Points, in no order, along strands that fork, close into loops and pass close to each other.
Points whose rows are less than 34.7 apart are linked; no others are. Some points are linked to none.
Q613: [  5  -7   2  18  15  -9  16  15  13 -12  11   4   6  11  19   7   2  -1
  -4  11  -8]
Q335: [ 10   7  10  -1  16  -7  16  22  -3  -5  15   3  15  10   0  21   5   3
  -6  20 -10]
Q249: [  3  10  -7 -11 -12   6 -12  -3 -19   4   8   0   8   7  -4   6 -12  16
  19   0  -8]
Q588: [  9 -17  14   7  34 -23  30  30   9  -9  -8   4   0  13  15   3   3   4
  -7   2 -10]
Q392: [ -1  11   6  -7 -22   1  -6   3 -14  11   0 -11  14   1 -20   5   7  14
  -6   2   7]
Q179: [  2  11   5 -18 -18  -4 -26 -12 -19  14   6   5  21   5 -31  16  33   6
 -10 -17  14]
Q955: [ -7   5  20 -13 -13   2  -8  -9 -24   4 -16 -21   9   0 -28   5  29  -1
 -16  -6  39]
Q255: [-11   1  10   4 -16  -4   4  -2   1   5  -1 -19   5   2 -18   0  19  -1
 -26   4  22]
Q972: [ 31 -10 -10  20  39 -16  12  27  18 -23  -2  14  -3   0  22  -2  -1 -16
   5   6 -19]
Q251: [ -8 -21  22  19 -25 -14  15 -20  31   7 -18 -12  15 -16   2 -25   2   4
  -1 -19  14]
Q488: [ -9  -6 -17  17   2  -1  -4 -16  18 -11  11   2 -11  -1  22  -5 -13  -9
  12  12  -4]
Q712: [-12  -5  23 -12 -12   7  16  19 -12   3 -31 -24  -9  -3 -18  -4   4  14
 -27 -12  20]
Q904: [ 14  -9 -15   5   5  17 -11   5  25  -9  -7  27 -36 -19  15 -17 -19 -33
   5  14 -18]
Q825: [-10   8 -10   7 -14  -2   1  -5  -1   4  15 -10   6   0  -1   4  -2   6
  -2  16   1]
Q194: [-16   2 -24 -35   7  21 -16 -10 -21  -4 -12   9 -26  10   1  -4 -33  21
  17 -42 -10]
Q387: [ -4  -3  11   5  -9  -9   7   5   8   5   9  -6  15   2 -14   8  30  -5
 -31  10  18]
Q604: [ 22   4 -16  -2  10  19   0  15   3 -16  -5  12 -25 -16  12  -7 -24 -24
   8  14 -15]
Q981: [-11 -26  26  19 -17 -12  15 -10  27   2 -26 -13  10  -7  -3 -22  10   4
 -16 -26  19]
Q93: [ 17   5   9 -16   4   3   2  14 -17  -2  10   7  20  10  -5  19   1  12
   7   1 -13]
Q294: [  1  -5   6  11  10 -13  19  18   9  -5  16   1  12  13   6  10   8   3
 -14  16  -3]
Q497: [-29  24 -13  11 -15   5  -7 -34  -8  31   3  -9  -7  -9   1 -12 -15   4
   4  12  -2]
Q80: [-27  -9   5  20 -19 -13   4 -26  25  12 -17 -14  -5  -7  -1 -25  -1   4
 -12 -18  13]
Q902: [-32   1 -12  18 -13  -9  -1 -38  20  19   1  -6  -9  -3   9 -18 -10   0
  -2   1   2]
Q477: [ 5  2 -7 11  1 -5  5  7  2  2 35  0 20  2  3 21 14 -1 -4 27  0]
Q354: [-18 -19  18  21 -15 -15   4 -16  24   2 -21 -16  10  -2  -7 -19  17   2
 -18 -22  34]
Q874: [ 31   8  -5  -9  17  15   2  22 -16 -16  -4   8  -3  -6   4   8 -19  -7
  17   3 -20]
Q356: [ 22  12  -9  -3   5   8 -10   8 -13 -13  24   8  19   2   4  20  -1   1
  21  12 -12]
Q557: [  9  -6 -13 -10   7  25  -7   3  17  -3  -7  27 -52 -19   7 -27 -20 -26
   2  16 -16]
Q599: [ -6  12  -5 -14 -12   8 -13 -12 -23   5  -2   1  -4   4  -1  -3 -23  19
  17 -11 -13]
Q513: [ 38  10  -9 -14  19  14 -10  21 -16 -18   2  16   6   2   1  18  -7  -3
  22  -7 -25]
Q61: [  7   8   0 -15 -14  -1 -15  -1 -14   8  21   6  25   9 -13  19  10  16
   3  -3  -8]
Q901: [  4  -8 -25  15   7  11 -17 -11  25 -10   8  15 -19 -14  23  -7  -8 -27
  15  16  -5]
Q295: [ 12  -7   5   7  31 -11  26  30   2 -15  -6   1  -5  13  17   1  -6   0
  -3   7 -10]
Q24: [ 15   4  18 -19  14   0  11  25 -18  -5   0   5  10  10  -4  21  -3  12
   6   2 -16]
Q494: [  7  10   1  -9 -11   5  -4   3 -15   2  16   0  17   9  -8  16   1  11
   7  10  -8]
Q645: [ 24 -10   0  22  42 -27  18  28  15 -15   3  12   5   6  20   5   4  -9
   8   9 -15]
Q466: [-19 -15  17   6  -9  -2  14   6   9  -1 -29 -23  -9   2 -11 -12  11   3
 -32 -15  27]
Q792: [ 12  -8 -21   8   3  14 -18  -2  27  -6   4  25 -28 -16  18  -9 -12 -35
   8  18 -12]
Q798: [-30  -5  -5  20 -14  -9  -1 -46  31  25  -4  -1  -7  -8  16 -24  -5  -2
  13  -9   1]
Q808: [ 21   6 -18  -9   3  25 -12   9  -6 -11  -3  15 -24 -21   5  -8 -25 -22
  12  14 -18]
Q821: [ 18   9   4   1  18  -8  10  19  -4  -7  25   7  19   8   6  24  11  -7
   5  28 -12]
Q467: [-17   3  20   1  -8   0  -8 -16 -19   2  -7 -26   8   4 -23  -3  34  -7
 -17  -1  49]
Q278: [-15   4  16  10  -7 -10  -6 -16  -7   3   2 -21   9   1 -18  -3  38 -13
 -20   0  48]
Q693: [ 17  -3 -14   7  21   8   8  17   6 -25  -8   8 -22  -8  16  -5 -19 -21
   1   7 -13]
Q845: [-10   9  11  -9 -20   3 -10 -10 -23  11 -20 -20   7  -4 -28  -4  14   6
 -12 -13  31]
Q871: [-12 -11  22 -12   0   6  33  29  -8   3 -29 -17 -12  -2  -8  -4  -1  14
 -30 -10   8]
Q612: [ 18  11 -17 -17  -5  27 -29  -6  -9  -3  -2  18 -28 -20   3  -9 -22 -21
  27  12 -13]
Q892: [  0  14 -13 -14   1  23 -23 -18 -14   2  -7   9 -33 -13   4 -17 -25 -14
  29   9  -8]
Q851: [-17  -8 -11  18  -5  -6   4 -17  18  -4  12  -4  -2   3  16 -11 -11  -2
   3   7  -4]
Q350: [ 13  -7  -8 -15  11  30   3  10  10  -6 -16  26 -51 -22  11 -28 -26 -19
   0  10 -14]
Q396: [-24 -13   6  15 -17  -5  10 -47  31  23  -9  -2  -8 -14  19 -30  -8   1
  26 -10   0]
Q778: [ 14 -21  10  29  16 -19  19   5  26  -7  14   9  30   0  23   2  12  -3
  14   5 -11]
Q536: [  8  -5 -11  19  14  -4   6  11  13 -13  19   5   8   5  19  11   3  -9
   2  19  -6]
Q783: [ 27  -6 -12  17  30  -2   9  22  15 -20  -2  14 -11  -4  22  -2  -9 -19
  -1  11 -14]
Q520: [-15  -6  17  -1 -13   2  11   3  -4   2 -27 -28  -9  -1 -19  -9   9   4
 -30  -9  29]
Q856: [-10   7 -11 -23  -5  19 -16 -17 -24   1 -11   5 -18   0   6 -10 -29  15
  25 -21 -12]
Q941: [  3   6 -18 -23   8  14 -21   4 -13 -11  13  12   3  23  -8  19 -13  11
  14 -26 -21]
Q397: [ -4  11   4 -14 -25   1 -15  -3 -20  16  -5  -5  15   2 -22   5   7  19
  -6 -15   6]
Q119: [  8  16 -18 -10  -7  13 -28 -14 -19  -4   7   8  -5  -1   3   5 -20   1
  32  -3 -10]
Q519: [-25 -12   6   9  -9   3   8 -46  32  14 -12   5 -22  -5  22 -34  -9  -2
  30 -10  -3]
Q660: [  4   5   7   1  -7  -6   9   8  -1   8  25  -4  21   3  -6  16  17   3
 -14  22   2]
Q175: [-16  -4  15 -20 -20  15   8  11 -21   9 -33 -22 -10  -8 -16 -10  -7  22
 -16 -23  16]
Q854: [ 13   9 -12 -14   1   8 -24   1 -15  -8  20  12  13  15  -4  19  -4   8
  22 -11 -17]
Q676: [ -4   0 -22 -33   9  24 -20   0 -18 -10  -7  11 -22   9  -1   2 -32  11
  19 -36 -16]
Q317: [  5  12  12 -12 -20  -5 -17  -9 -17  13  10  -1  24  -4 -28  16  35   0
 -11   0  15]
Q12: [ -7  10   9 -14 -22   3 -16  -7 -23  14 -16 -12   8   1 -29   0  12  15
  -9 -24  21]
Q535: [-29  -6  -3  10  -2   1   4 -35  23  10  -6  -1 -28   1  20 -29 -16  -4
  16  -1  -5]
Q631: [-16 -20  22  -2   1  -2  30  25   3   2 -32 -19 -11  -1  -1 -11   0  13
 -33 -18  10]
Q552: [-18  25 -15   5 -15   3 -17 -27 -16  22   7  -7   2 -10   2  -5 -16   4
  14  12  -2]
Q56: [-28  15 -13  15 -15  -3  -5 -26   4  19   4 -13  -4  -5   2 -11 -10  -1
  -6  10   6]
Q546: [ 17   7  17 -13  20  -9  21  29 -15  -5   3   5  11   9  -4  23   0   4
   0  14 -10]
Q130: [-24  -9   8  17 -17 -12   2 -19  21   6 -20 -18  -3  -1  -8 -24   6   2
 -23 -20  26]
Q158: [ 14  -5  -1   5  33  -5  25  27   1 -20 -10   2 -15   3  19  -5 -17  -6
   0   3  -8]
Q689: [-11  15 -12   3 -16   2  -7 -16 -12  11  12 -10   6  -2  -2  -2 -13   5
   9  14  -1]
Q900: [-21 -12  14  19 -25 -13   6 -38  35  16 -21 -13   5 -16   3 -28   1   4
   3 -23  13]
Q723: [  9 -19  21  10  28 -39  28  24  15   2   0  15  14  11   7  10  25   1
 -12   9 -10]
Q343: [-13  12   6   8 -10  -8 -11 -13  -8  12  15 -21  14  -6 -21   2  33  -8
 -19   6  36]
Q195: [  5  -2 -17  20  10  -6   2   4  10  -5  37   5  12   4  13  17  11  -6
   2  29  -1]
Q480: [ 28  14  -4  -4  17   5  -3  18 -10 -14  22  10  16   1   2  25   5  -6
  15  17 -13]
Q933: [-14  -1 -11  17 -13  -8   4  -9  12   4  14  -9   3   2   3  -4  -3   4
  -6  13   1]
Q170: [ -1  -2  11 -31 -14   4 -17   2 -16   8 -19   0   8  13 -31  17  21  12
 -17 -35  11]
Q932: [ -6  -5 -25  20   3   2 -13 -17  19  -7  20   4  -9  -7  23   1  -8 -19
  15  20  -1]
Q861: [  3 -14  16  15  15 -22  25  19  16   1   3   7  15  11   6   9  19   1
 -20   8  -5]
Q218: [ -2   6 -27 -27   9  16 -26  -3 -16  -8   5  10 -11  20  -6  10 -25  10
  16 -32 -17]
Q640: [ -3  13   4  -1 -20  -5 -13  -8  -9  15  14 -11  16  -7 -24   8  28   0
 -17   9  21]
Q81: [ 22 -20   6  26  30 -22  16  17  21 -15   5  14  17   1  25   3   7  -5
  11   4 -14]
Q547: [  9 -17  20   2  32 -38  32  32   7   0  -6   9   4  13   8  12  15   1
 -11  11 -10]
Q156: [  4   9   3 -20 -18  -3 -22  -3 -15  13  11   9  24  12 -26  20  22  13
  -7 -15  -2]
Q326: [ 29   8   0 -18  23   5  -7  17 -14 -14  10  20  19  13  -3  28  -1   2
  20  -8 -24]
Q246: [  4   3  11  -1  -9  -9   6   7   0   6  20  -2  20  -4 -15  18  34  -5
 -26  19  11]
Q718: [ 16  13 -13  -8  -5   6 -21  -2 -17  -5  31   9  24   8  -1  21   2   8
  22   7 -12]
Q11: [ 21   6  -2  -4  26   8  17  27  -9 -18  -5   2  -7  -1  10   4 -17  -4
   6   6 -10]
Q989: [-21 -24  17   5  -9  -2  22  10  11  -2 -36 -18 -15  -1  -6 -19  -1  14
 -31 -26  17]
Q942: [-15   5 -13 -32   1  24 -19 -20 -28   1 -17  11 -34   0   7 -17 -31  17
  24 -30 -11]
Q220: [ -5   8   6  -1 -18  -1  -3   1  -6  10   5 -16  12  -2 -20   3  15   5
 -17   7  17]

A piece is all that can be reached along the links. How many separate loops has the piece of each point below (a circle has one, a figure eight two, a Y none), and how many tips (points with one link)?
Q80 => loops 1, tips 0
Q546 => loops 3, tips 1
Q552 => loops 0, tips 2
Q871 => loops 1, tips 1
Q783 => loops 0, tips 2

A tip is a point with one link. Name the tips that can be reached along the links from each point below, in the order of the rows.
Q195 => Q326
Q56 => Q350, Q535
Q645 => Q892, Q778
Q871 => Q175
